A landscape with many valleys, sampled at points; each row gives a point and its height.
A ball rolls from a point to whichever of its 2 nearest points has the largest drop for the distance, and stops where none of them is lower. Distance is the straight distance between rows; heights are no part of it.
gobe: [122 111 135 124 101  79 155 142  92 143 161 129 133  84 105 126 146 138
 115 126 121 114  72 126  96 108 178 159 137 166 187 147 159 114 100 166
 139  79 164 144 113 174 175 168 137 119 122 148 139 133 119 129 139 110
 144 102 167 150 159 101 148 162 120 104 160]  (h 256)
zol: [118 102 100 116 129 126 122 142 123 139 115 148 140 121 136 150 132 124
 150 124 174 157 182 144 138 152 147 110  95 121  95 103 125 134 161  92
  99 139 161 136  91 145 132 122 118 135 145  87 127 124 149  92 136 111
 155 109 149 131 143 153  98 154 158 132  98]  (h 394)
zake: [114 120 107 152 171  76 162 114 111 116 173  87  90 111 110 111  67 119
 164 125 120 168 100 119 162 132 105 147 138 188 174 119 159 123 104 124
 180 150  90 120 127 112 161 104 151 139  76  99  78 152 125 202 136 148
  53 146 164  67 153 136 140 123 134  86 133]  (h 382)
redi: [ 97 113 109  72 112 178 119 122 188 174 108 170 124 134 136 147 174 135
 195 142 144 160 142 139 139 159 128 105 118 137  98  97 112 152 153 100
 112 134  74 106  82 148 143  72 122  75 153 107 164 158 136  85  80 170
 118 194 136 137 159 161 113 142 110  83  92]  (h 149)
Kitol: [108  96 114 143 162 100 116 122 133 139 112 124  97 150 137 124  57 127
 146 124 147 179 138  97 151 119  96 114 121 148 142  85 156 109 150  74
 121 144 150 114 132 142 161 151 165 136  86  78  82 148 143 168 105 144
  87  95 134  89 116 157 106 149 143 170 164]  (h 319)
Rerid: [159 155  82 140 145 120 150 137 158 152 137 131 132  94 139  97 129 167
 150 111 156 153 163 120 119 155 132 144 125 138 123 114 108 145 140 126
 118 132 151 129 106 128 150 134 173 110 125 135 108 141 122 141 131 140
  97  73 138 130 108 125  97 167 173 160 133]  (h 643)
fov: [157 145 152 147 166 111 154 110  99 126 168 154 132  90 146 102 119 156
 100 194  71 107 107  86 119 135 161 144 194 110 153 156 145 142  71 149
 165  54 118 110 150 117 162 148 172 133 109 185 122 119 116 168 145 141
 115 107 114 124 103 154 123 142  98 131 194]  (h 366)
Vovud: [ 80  97 144 176  81 113 101 162 103  91  68 114 137 159 139 155 149 136
  87  88 178  93 160 195  98 114  97 116  99 141 101 113 108  61 133 117
 122 122 181 120 135 172 120 187  80 139 146 123 124 125 146 109 147 144
 185  33 144 150 152 107 140 123 139 101 126]  (h 152)
dida: [173 150 124  91 103 125 143 144 128 168 159 146 166  83 112 105 195 152
 106 136  96  90  78  87  95 119 208 154 148 100 134 157 119 166 111 190
 132  76 156 133 139 107 135 136 144 120 156 205 153 124 113 105 131  78
 168 129 100 195 114 109 119 183 135 160 141]  (h 592)
tas: [112 102 172 119 107 112  98 133  43 122 130 166 144 132 142 143 141 102
 105 172 112  96 112 109 126 109 170 108 156 106 110 153 155  86 111 122
 146  64 156 100 159 137 155 151  97 148 126 144 142 117 132 101 138 123
 171 139 135 123 116 153 120 116  77 107 158]  (h 177)
viri: [170 143 127 144 149  88 159 123  64 122 185 138 160  68 113 117 133 119
 126 168  91 106 132  92 115 134 198 144 168  96 128 164 141 140  94 169
 177  82 120  99 148 103 137 124 133 134 134 187 125 121 112 149 164 111
 153 130 121 126 121 142 102 128 118 118 157]  (h 392)
Loso: [154 138 125 112 127 113 143 123  89 151 168 145 158  77 102 133 162 106
 161 166  80 116 106 101 132 129 194 136 150 100 132 150 141 163 109 166
 163 101  81  96 143  91 129  86 122 122 146 165 145 131 123 120 146 104
 143 200 112 124 134 133 106 124 100 117 128]  (h 422)
Vub: [ 85 101 191 117  89 131  83 140  78 104  90 145 122 178 139 141 129 106
  89 139 119  77  91 128 122  89 118 103 139 124 117 139 148  57 120 117
 125  83 166 106 167 154 144 170  94 149 117 127 131 125 131  96 112 127
 162 115 133 134 118 135 150 104  79 122 164]  (h 228)
kepo: [ 75  94 195 119 110 150  82 124 123 109  79 136 102 203 152 138 103 122
  92 142 110 110  94 116 128  84  90  95 147 140 142 120 156  80 122  89
 104  98 152 116 170 162 153 177 134 145 103 111 115 136 128 122  83 134
 127 112 120 127 103 146 155 109  78 162 191]  (h 272)
Pob: [115  78 125 135 186 105 114  89 131 164  97 181 129 166 151 157  96 125
 127 170 151 204 166 123 142 143 119  88 101 115 140  71 168 157 185  46
  65  90 166 133 111 188 155 167 171 117 125  75 119 110 173 127  86 133
 116  98 126 157 131 169  89 177 143 210 159]  (h 189)
movas: [103  96 186 134 103 171  71 124 146 100  65 134 112 205 161 159 115 111
 128 127 152 113 155 167 154 110  70  85 113 108  86 132 115  96 134  76
 105 157  94 114 147 138  97  91  56 160 124 105 125 112 143  98 123 153
 157 158 100 106 129 137 122  65 100  98 119]  (h 143)
Pil: [155 169  91  77 142 158 181 124 184 173 168 118 137  73 100 112 163 142
 187 130 107 151 113 112 136 148 152 164 122 136 163 116  98 214 148 160
 125 139  87 143  99  90 123  73 177  76 146 139 152 163 109 123 125 126
  79 180 121 157 142 113 117 153 150 116  84]  (h 481)
mogun: [121 154 159 155 118 122 128 118  96  83 153  88 109 148  90 121 112  90
 108  95  80  70  60 144 121  96 123 143 156 128 157 171 150  87 105 191
 158 139  87 121 179 107  88 131  88 150 105 130 125 109 113 148 130 111
 125 184 123 104 125  81 179  73  97  95 131]  (h 436)
Zoso: [123 107 164  95 170 162  74  96 148 119  84 159 120 189 164 132  69 126
  89 184 130 145 138  94 159 127 100  88 134  77 124 113 130 145 156  75
  81 119 149 150 131 131 112 134 142 148 103 111 137  96 147 109 114  99
 136 143  80 115  75 179 119 110 112 197 148]  (h 385)
dibak: [125 106 133  62 152 139 134 109 120 165 128 183 159  93 151 177 164 113
 145 223 107 173 143 104 147 164 189 107 152 101 146 118 150 220 120  96
 121  87 112 148  91 144 140  89 132 135 131  99 173 115 155 105 149  89
 171 185 126 133 159 180 113 161 104 128 122]  (h 255)
rirab: [166 152 106 128 104 113 167 155 172 194 155 142 120  77 121  90 186 179
 185 111 150 129 112 109 112 134 130 160 121 155 130 125 107 148 146 145
 134 116 133 102 120 131 168 108 193  81 130 176 118 170  95 124  92 167
  79  98 127 169 115 100  87 191 166 141 125]  (h 609)
gebaf: [ 96 112 183 133 122 191  73 111 191 107  73 133  96 214 174 135 110 152
  82 137 106 113 118 139 133 101  70  97 157 136 130 116 120 106 110  90
  88 132 110 141 157 128 126 143 149 140 115 128 128 128 127 120  86 148
 112 127  90 121  95 142 167  86  84 171 181]  (h 314)
Fogod: [138 157 130 138 154 162 117 125 166  88 116  85 126 152 130 129  85 136
  67 106 123 134 146 164 123 139  93 153 127 129 153 126 113 140 108 130
  95 173 135 189 120 117  84 153 140 158 113 109 122  99 138 145 159  92
 125  97 115 114 113 113 161 110 146 157 114]  (h 298)
bur: [108  87 113 133 138 106 141 141  93 109 133 140 147 113 130 170 141 108
 157 141 174 168 214 174 146 161 151 105  85 137  85 111 136 133 135  76
 126 139 130 138  80 155 132 105  83 146 155  74 120 126 156 118 166 125
 159 115 173 109 179 155 105 123 152  83  92]  (h 341)
Tulur: [154 121 127  75 154 122 133 115  73 145 152 157 173  76 131 149 129  97
 113 206  83 150 131  74 157 145 199 127 166  78 143 155 145 202 107 130
 138  88 138 148 112 104 118 110 105 160 127 117 160 107 152 119 186  52
 183 190 105 122 144 175 105 160 108 148 124]  (h 202)
Goro: [133 150 141 146 112 109 128 117  66  87 158 106 149 127  90 138 131  72
 110 118  91  82 108 144 126 107 155 132 134  88 112 183 148 120 118 176
 152 148  85 119 159 100  70 120  50 165 147 121 150  98 127 122 173  70
 167 214 103 102 134 102 144  78 103 108 107]  (h 398)
bop: [150 113  99 124 103 109 111 161  84 165 120 167 137 107 138 127 152 108
 183 127 163 117 155  87 143 123 153 107 109  98  55 132 125  94 152 115
 152 133 150  64 146 101 143 110 113 122 141 151 120 143 133  92 123 154
 143 138 135 115 102 153  69 150 135 130 122]  (h 266)
Daba: [108 136 111 167  85 134 109 155 163 116  64 111 143 150 143 137 159 167
  80  66 185 110 163 191  86 135 103 136  84 139 101 101  85  93 152 130
  89 138 184 141 115 154 110 185 116 125 158 119 132 122 141 103 136 132
 165  19 128 173 139  93 137 149 168 142 111]  (h 227)
Lilis: [158 172 100 114  89 146 117 155 142 121 118 112 172 122 117 115 171 130
  85  80 148  75 138 132  93 128 156 144 103  86  88 149  86 132 146 181
 115 145 172 144 128  88  89 148 105 135 168 164 158 116 119  87 149  88
 183  96 105 174 111 100 133 147 163 154  86]  (h 136)
Kun: [162 180 104 148  98 133 181 146 169 154 165 101 135  89  97  94 196 156
 175  81 146 112 130 142 100 128 118 170  99 148 116 119  82 138 168 174
 140 156 121 107 132  93 127  85 166  81 153 178 133 163  76 124  94 169
  79 107 130 197 133  63 102 137 173 114  76]  (h 570)
Movaf: [144 147 152 172 182 131 147  95 123 103 145 151 133 105 174 120 113 164
  98 197  78 124 167 131 126 156 131 118 194 117 128 134 131 149  68 121
 148  72  97 116 142 113 162 132 173 128 126 167 119 120 130 168 155 167
  93 105 123 109 102 170 122 102  99 129 187]  (h 346)
Potef: [160 144  86  95 143 126 126 133 142 166 140 142 130 100 130  94 105 139
 153 133 137 147 116  56 146 140 144 144 137 105 133 126 117 155 146 139
 123 134 145 123 118  90 138 113 163 120 109 142 124 137 124 125 127 110
 116 143 104 118  88 144  95 180 153 168 125]  (h 674)
nima: [120 133 155 161 108 114 130 145 130 104 103 115 104 146 140 102 128 162
  77  91 124  87 109 128  83  96 103 137 139 144 139 149 129  80 105 138
 134 106 181 131 149 152 151 207 150 131 118 150 103 137 112 155 112 151
 119  33 142 142 105 100 160 133 129 160 181]  (h 111)
rokip: [144 136 151 144 116 124 105 138  88 112 118 168 151 127 160 115 146 142
  86 160 119  89 154 116 101 125 162 112 164  94  81 150 120  95  99 134
 140  70 159  98 156 122 146 169 120 131 139 179 130 122 125 114 141 141
 157  82 120 143  90 145 118 124 108 141 176]  (h 120)
mazu: [ 88  85 181 154 105 135  84 148 102  88  67 129 124 186 152 174 124 114
 111 121 168 107 178 183 136 109  82  85  99 120  79 116 116  72 136  76
 119 137 146 108 155 161 113 143  61 160 130 103 112 119 154 100 137 152
 174  88 130 120 138 141 112  87 119 100 126]  (h 59)
nusem: [137 165 146 139  85 119 130 130 126 128 143  88 100 154  81  92 141 105
 138  70  90  73  12 104 114  82 115 157 128 136 157 163 146  77 137 211
 145 143 108 120 188  97  90 114 116 135 109 144 121 121  95 137  96 113
 114 195 113 121  98  50 176 111 111 124 115]  (h 469)
fon: [118 156 113 142 127 177 128 126 213 131 123  87  88 155 127 118 128 155
 152  74 140 138 119 159 140 137  65 139 127 178 145 101  95 127 128 130
 119 188  86 141 131 109 122  90 160 112 116 115 125 150 122 139  98 178
  62 146 131 120 137  91 146 101 134 122  96]  (h 482)
tul: [150 139 137 141  90  96 134 135  77 146 144 126 109 124  88  97 132  94
 173 108  93  83  37  73 124  81 141 138 131 110 125 167 160  72 136 189
 165 121 118  81 189 106 121 113 114 131 112 169 108 134  95 137 102 134
 119 183 117 100  95 102 135 120 111 119 140]  (h 504)
vele: [107 148 161 155 120 154 114 122 170 102 105 129 119 158 158 114 143 182
  45 120  95 101 112 158  91 117 110 131 152 154 141 129 121 109  85 134
 101  93 139 161 133 139 143 195 157 130 144 145 126 113 122 140 117 138
 113  70 120 155 109 107 178 121 110 165 182]  (h 153)
gobab: [100 103 178 132 177 167  86  84 176 102  80 117  94 205 168 139  52 141
  75 166 100 149 129 121 152 112  67  99 140 120 167 104 141 137 126  68
  75 134 125 164 146 128 122 155 166 154  98 104 112 113 139 151 100 117
 102 129  84 104  90 163 151  97 102 192 175]  (h 348)
Mutov: [101 101 169  99 106 199  69 107 182 125  61 171 115 205 175 147 135 134
 124 150 143 120 151 145 148 124  81  76 127  96  80 120 102 115 146  75
  91 137  84 120 127 143 117  88  83 121 140 126 159 121 131  81  87 167
 146 171  87 132 113 164 130  70  91 116 125]  (h 217)
zisem: [112 111 146 105 143 214  97  94 227 136  81 160  98 185 177 140 114 149
 147 145 141 149 172 145 149 147  69  86 129 113  95 103  90 148 143  67
  97 159  57 141 102 153 116  83 124  95 147 117 157 134 129 108  80 191
 104 167  99 113 120 172 138  77 106 106 123]  (h 290)
Madov: [149 109 105  85 155  97 133 138  54 165 151 147 161  75 130 143 101  97
 134 170 126 161 126  51 165 131 187 124 139  97 134 137 153 161 141 116
 126 111 183 137 109 113 125 118 108 162 107  97 136 106 149 116 165  61
 168 163 121 120 138 176  83 191 130 148 124]  (h 145)
suv: [131 133 115  81 158 176 150 103 180 116 135 118 125 132 122 144 106 116
 152 143 132 177 179 161 164 172 111 118 112 124 128 126 113 205 138 101
 116 175  50 176  63 140  90  64 111 123 161  68 153 127 136 135 153 115
 123 197 134  98 162 151 152  87 138  76  69]  (h 360)
bok: [102 149 129 174  87 139 121 134 144 103 128  99 142 143 109 135 164 129
 128  87 139  88 136 195 113 127 110 126 132 158 111 128  99  83 118 160
 151 151  88 107 145 122 113 105  80 113 150 152 143 138 119 121 119 169
 135 124 134 149 167  84 147  82 117  75 100]  (h 460)
Nira: [158 152 102  84 138 142 160 120 140 170 158 140 144  72 102 118 160 114
 203 160  81 127  97  82 147 130 167 143 129  98 141 131 118 200 137 169
 146 126  67 101 129  73 114  60 144  92 149 158 151 150 121 118 133 118
 103 227  95 132 121 132 103 138 125 125 104]  (h 461)
luv: [115  88 110 157 142  76 123 165  50  98 123 110 115 132 116 150  82  80
 150  99 185 147 169 136 143 118 120 113  87 143  95 122 141  73 144  80
 158 164 183 107 138 144 117 154  80 157  98  85  81 127 152 139 162 139
 143  81 171  85 150 136  93 129 154 101 122]  (h 208)
Lave: [100 110 141 188 174 122 155  88 141 106 107 122 112 125 172 147 113 164
  85 153  91 185 184 194 124 164  97 116 137 174 174 107 158 143  94  81
 102 101 111 162  97 161 157 190 161 122 146 105 102 113 151 174 133 151
  80  79 156 119 141 134 151 113 126 140 179]  (h 299)
safuf: [117 132 107 157  87  69 159 151 114 117 165  69 117 107  78 121 153 122
 138  49 165 112  93 168  94 109 121 169  92 197 174 138 124  87 134 183
 169 161 152 135 124 153 134 140 124 116 109 129 124 150 111 144 126 131
 125  96 186 154 183  36 157 132 155  74  91]  (h 370)
Suzo: [165 157 101  99 173 147 127 113 154 147 131 158 139  96 160  92 105 156
 127 185 104 141 131  60 145 155 146 130 167  80 133 128 114 189 120 136
 124 100 122 124 123  88 133 118 172 118 113 163 143 119 132 135 139 120
 119 132  88 121  72 173 106 154 128 176 145]  (h 697)
Gaz: [111 145 120 186  99 104 148 145 131 106 158  76 112 130  92 128 155 125
 159  63 155 112 123 184 115 116  98 145 113 186 135 124 112  83 121 162
 178 171  97 100 157 123 117  98 106 109 118 135 118 151 117 148 117 175
 101 125 165 135 171  55 140  88 138  67  94]  (h 420)
getet: [140 163 124 146 109  92 164 138 109 106 175  59 117 114  67 110 131 111
 108  58 125  98  55 136  98 104 127 188 114 163 185 161 133 101 128 206
 160 155 150 152 140 123 109 144 133 139  99 135 121 126  95 154 128  89
 129 116 148 145 145  39 168 126 145 105  99]  (h 326)
noda: [151 155 106 141 145  92 135 150  70  90 138  74 120 123  92 119  55  91
 111  73 144 127 110 101 132 110 114 162 120 119 141 155 137 102 130 154
 153 183 176 142 139 107  84 159 101 167  81 102  88 109 124 160 172  92
 140  97 130  95 123 103 132 143 155 122 105]  (h 201)
Sebi: [103  87 103 167 120  67 141 162  63 103 140 118 138 101 115 155 139  99
 149 107 185 134 190 178 122 135 146 123  89 167 103 118 131  85 125 107
 157 142 163 121 105 159 141 145  82 137 138 105 110 139 148 126 172 135
 154  80 196 112 183 119 116 126 152  69 111]  (h 279)
dupot: [163 172 119  80 119 184 130 109 158 112 137 125 165 118 115 122 155 112
 114 138  89  92 146 131 123 139 149 126 122  59  95 163  90 202 133 157
 128 148  68 156 118  85  59 100  86 116 196 156 196 110 119  98 160  88
 151 198  83 142 122 137 147  82 116 129  84]  (h 317)
Divi: [119 117 141 159  83 100 126 162 102 107  96  98  84 155 115 112 117 123
 132  62 147  78  84 108  96  73  83 137 124 144 132 159 134  59 122 138
 160 140 187 103 175 154 139 188 125 130  88 141  90 155 104 155 102 164
 126  40 158 119 123  87 149 127 129 134 156]  (h 167)
gal: [138 121  94 145 168  74 137 150  47  89 141  87 124 112 101 139  45  81
 126  99 170 153 164 113 149 125 124 140 101 128 115 131 140 107 140 108
 151 183 185 139 123 123  91 152  84 174  88  77  78 111 149 160 190  98
 143  88 145  83 142 135 103 143 165 115 108]  (h 139)
bisog: [137  99  87 107 175  79 140 135  65 126 152 114 140  96 109 139  56  94
 137 145 159 184 157  91 172 141 153 132 108 133 131 113 156 142 152  98
 121 154 178 152  89 125 118 125 107 165 102  55  95 111 154 150 170  75
 139 127 141  92 150 163  91 172 161 134 110]  (h 60)
Ruve: [103 127 140 148 139 112 142 118 110 113 163 103 108 119 109 121 111 118
 140 126 103 133  97 150 140 126 123 143 156 183 178 130 156 118  91 145
 156 130  87 128 127 133 157 112 141 128 107 116 111 141 125 163 131 133
  88 155 159  99 155 111 152 103 108  87 133]  (h 410)
dusu: [ 70 109 153 155  81 151  96 130 150 121 102 136 129 166 144 142 159 150
 120 124 134 116 132 187 116 129  99 107 143 172 122 106 124  82 107 120
 121 120  97 118 130 159 155 123  99 115 145 126 136 142 128 118 103 170
 127 118 139 144 158 122 151  97  95  90 135]  (h 501)
kos: [129 121 129 164  65 100 110 172 102 132 105 122 113 145 116 113 156 121
 156  71 168  76 118 120 104  94 101 125 115 131  83 145 117  42 136 146
 169 141 157  72 182 129 137 146 110 120 125 167 103 158 111 114 103 177
 142  78 146 128 113  95 119 123 133 118 132]  (h 238)
sor: [119 108 132 144  71 132  83 159 111 150  85 156 119 156 143 124 154 110
 178 103 163  97 138 117 138 108 103  96 121 112  52 127 118  55 146 112
 151 145 126  52 178 114 138 108  96 116 137 149 114 157 129  92  93 188
 133 142 132 114 102 137  93 109 110 119 135]  (h 209)
laton: [145 156 139 134  78 132 100 158 114 112 115 135 142 141 128 101 162 137
  73  98 133  57 101 118  86 101 145 133 137  95  84 158 104  81 122 172
 134 109 169 114 163 104 118 171 112 141 141 188 131 118 116 100 121 119
 173  83 106 164  87 103 144 135 131 151 143]  (h 49)
vudi: [110 169 141 130  91 167 117 131 191 128 129 117 135 143 126 106 177 180
  79  98 113  95  82 166 101 125 119 148 144 166 155 121 104 123 110 171
 102 118 114 160 121 122 141 137 152 113 147 150 157 124 107 119 103 133
 116 117 118 184 132  86 172 124 114 137 123]  (h 200)
Peb: [151 173 110  85 101 163 132 128 175 125 137 122 185 114 125 119 187 152
  64 114 105  97 123 153  93 148 175 150 130 104 128 138  89 181 121 182
  96 110 147 183  98 104 104 140 125 118 185 155 181 112 119 100 153  65
 174 120 105 194 136 117 160 144 140 149  93]  (h 206)
Tud: [177 154 123  99  87 121 140 149 135 175 159 128 133 102  93  84 171 139
 131 110 107  86  41  71 107  98 164 163 125 112 133 159 123 129 139 199
 133 109 151 116 152  95 125 125 154 123 135 204 129 129  89 110 101  94
 136 147  95 168  83  82 125 178 143 165 122]  (h 566)
Milem: [180 117  98 136 104  50 168 161  68 175 183 131 136  46  96 117 154 121
 184 118 154 120 108  77 111 111 179 150 115 135 121 158 138 108 138 161
 174 107 172  99 135 127 149 124 133 115 128 189 110 148 104 132 133 128
 146 101 152 141 139 119  81 190 165 116 142]  (h 100)
gor: [109 100 155 115 116  96 127 130  66 136 147 154 134 103 128 142 131 116
 116 170 105 129  90 111 120 117 175 132 156 149 166 141 171 116  96 131
 135  66 147 123 126 166 173 153 129 135 110 130 138 125 133 121 137 112
 149 130 156 127 144 141 135 147  92 105 168]  (h 221)
zabu: [153 166 109 134 145 119 131 144 102  91 142  85 151 120 107 117  90 109
  79  94 140 119 144 132 119 136 133 163 123 107 134 153 117 131 121 160
 122 170 176 170 116 106  82 161 112 160 119 117 119 100 133 140 181  68
 161  87 124 125 117 100 137 143 162 147 106]  (h 252)
Nit: [129 119 140 126 108  81 172 126  78 114 178  99 106  98  77 116 119 110
 116  97 102  86  31 119 102  93 156 173 140 167 202 173 172  99 101 193
 153 104 157 144 130 158 156 163 128 129  94 147 123 128  96 153 127 107
 124 119 165 131 159  79 175 128 118  97 144]  (h 288)
tobud: [ 93  83 137 159 143  94 118 139  95 102  99 111 100 158 137 148  73 107
 135 116 159 155 167 141 134 116  89 102 108 158 127 100 149  83 131  65
 140 146 164 108 150 161 139 166 120 143  95  87  74 144 147 160 129 155
 111  72 162  88 133 143 108 114 137 128 161]  (h 271)
zegid: [ 99  89 149 139 178  99 137  98  96 126 120 151 133 121 162 156 102 130
 101 203 105 200 162 144 139 156 134 114 139 143 176  97 178 150 115  71
  97  75 134 145 102 173 163 169 149 134 117  91 114 106 157 159 133 121
 118 106 150 119 135 159 126 142 118 144 177]  (h 273)
mivog: [114 125 110 141 174 166 137 102 195 114 127  97  98 143 143 133  83 147
 129 119 125 184 153 166 157 157  76 133 123 165 162  91 130 160 118  93
 106 176  85 170  98 130 127 103 165 135 114  80 111 132 144 162 127 143
  72 142 134  89 137 133 151  99 145 129 109]  (h 441)
zap: [141 147 128  58 120 187 113 118 171 128 117 150 160 132 142 128 158 138
  89 157 100 115 137 131 123 151 163 119 139  82 115 141 100 199 124 144
  93 120 117 178  90 113  92 118 109 119 177 138 188 107 125  87 147  70
 173 164  94 154 118 155 151 122 120 144  94]  (h 261)
saz: [156 165 135 123 122 160 116 101 123  88 143 123 150 133 114 118 126  95
 101 147  82  87 122 135 136 123 139 126 139  63 107 177 121 161 108 164
 133 148  62 132 146  77  62 101  79 150 156 149 167  98 125 114 166  87
 146 215  78 113 106 125 147  58  98 131 114]  (h 361)
Febu: [160 114  93 127  93  83 141 160  71 179 157 146 147  68 101 134 185  95
 218 117 144 117 128  96 131 112 177 124  92 119  79 143 129 104 148 150
 172 131 124  62 150  97 138  83 104 109 155 169 119 151 120 103 129 146
 140 170 149 124 139 128  76 162 145 110 110]  (h 188)
vibu: [117 127 145 180 184 150 142  83 163 107 111 135 112 133 191 133 102 175
 100 175  85 157 182 153 136 153  83 105 172 145 135 107 137 143  84  84
 125 100  95 136 132 128 166 142 183 122 133 132 108 125 134 173 127 187
  67  97 132  98 110 168 137  97 106 148 196]  (h 323)
vake: [127 174 118  95 118 193 125 119 224 137 120 125 149 144 142 106 168 188
  62 118 104 121  99 165 101 154 130 149 132 146 160 112  92 175 119 157
  64 118 127 196  88 128 123 149 168 106 163 131 176 108 115 111 117 101
 119 116 109 182 122 108 179 141 130 162 112]  (h 243)
kel: [157 185  96 138 119 166 147 140 196 131 138  83 118 124 112 107 144 142
 159  63 152 123 132 146 125 135  91 154  99 141 122 117  75 138 156 164
 131 194 108 129 136  87  95  92 155 105 131 138 133 148 108 128 114 163
  87 134 123 148 121  72 127 111 164 122  68]  (h 525)
nese: [106  75 101 110 186 131 117  93 187 173 110 168 101 171 134 145  90 120
 160 149 165 212 150 115 149 151 109 110  96 121 140  60 155 167 188  55
  67 137 133 134  84 169 150 127 186 103 114  61 124 132 167 119  77 140
  98 138 126 125 134 172 104 173 155 195 123]  (h 126)
Leka: [178 151 131 135  92 104 148 143 105 165 156 136 127 100  95  89 166 126
 178 127  95  83  61  68 112  93 143 144 121  95  98 150 127 106 145 190
 165 119 116  69 176  87 117  94 146 109 137 218 116 136  80 129  92 135
 113 159  93 134  74  94 108 144 131 149 129]  (h 536)
Mudo: [140 145 107 131 168 173 146 108 177  90 137  83 114 138 124 137  80 110
 143 106 140 170 172 179 165 157  81 138 109 136 131 123 104 179 123 104
 130 206  59 168  98 116  75  72 113 142 122  78 125 124 142 151 163 134
 101 170 128  81 155 126 151  71 150  87  70]  (h 403)
finof: [127 120 117  61 159 159 156 105 159 141 137 151 146 106 131 164 140 120
 160 185 113 192 175 135 152 175 158 114 130 115 138 119 128 228 127  94
 118 125  72 172  53 148 115  72 119 116 167  69 165 129 146 122 151  97
 149 192 138 122 171 175 139 131 129  96  80]  (h 310)
sado: [100  86 119  69 162 162 115 101 189 179 103 189 112 157 153 157 145 130
 171 170 163 194 151 123 145 155 125 100 115 109 118  75 134 179 172  63
  78 129  97 127  70 175 142  95 160  92 132  74 153 132 151  89  77 149
 123 175 135 131 142 182 115 155 128 137 107]  (h 31)
Megi: [115  77 127 132 173  74 134 112  70 157 123 174 147 105 160 162 109 126
 129 203 145 205 168 111 142 149 153 100 120 133 146  91 178 140 147  60
 103  68 177 123 117 184 167 166 147 131 105  89 116 103 167 139 126 130
 138  90 155 136 144 174  84 186 128 155 183]  (h 241)
talam: [100 126 115 108 118 202 111 115 221 157  80 170 127 161 167 143 157 171
 151 132 153 150 184 164 119 160  95  96 119 124  79  89  85 142 157  88
  89 134  78 125  91 168 134 107 133  70 167 123 164 145 123  96  75 192
 119 126 120 150 138 168 131 120 125 103 115]  (h 253)
zotan: [131 151 118 131 139 127 164 120 142 135 179 111 136  88  99 118 150 137
 161 130 109 142 111 148 137 145 147 153 147 174 170 122 132 161 107 155
 148 129  73 132 111 110 149  76 159 102 132 133 133 151 117 143 133 131
  88 170 143 138 158 107 133 121 120  88 111]  (h 439)
moku: [121  98 135  95 163 141  94 122 126 137  97 154 116 169 134 148  82 109
 128 146 165 152 152 106 166 131 115  92  96  92 107 104 135 136 179  69
  87 147 165 144 106 140 113 118 119 153 111  71 129 100 156  96 124  88
 150 149 109 114 105 169  93 132 141 173 102]  (h 434)
bado: [120 117 112 159 180  77 151 110 124 127 144  97  88 118 135 106  45 142
 145 124 118 167 117  81 156 126  86 137 143 164 162 109 158 122 115 104
 159 145 129 115 132 117 173 136 167 144  71 102  70 149 121 211 123 158
  57  96 148  71 122 163 125 143 138 134 167]  (h 355)

Call two points neighbours if one is among the 2 nearest of the other. Go from one point of each pair to the other, from neighbour to neighbour, staying as low as possible. Name the highest point that can't be avoided.
tas, nima => vake
sado, mazu => zisem
tas, mazu => Daba
bisog, nima => moku
sor, nima => kos

For each start below, name the point where the ball stops.
Loso => sado
Tud => laton
Pil => gal
Suzo => sado
Kun => bisog
saz => laton
Gaz => tas
moku => tas

For each start below, name every point that the ball comes to, in order.
Potef => Rerid > rirab > Kun > kel > fon > mivog > Mudo > suv > finof > dibak > Tulur > Madov > bisog
bok => Gaz > safuf > getet > Nit > gobe > gor > tas
Nira => Loso > viri > fov > Movaf > vibu > Lave > zegid > Megi > Pob > nese > sado
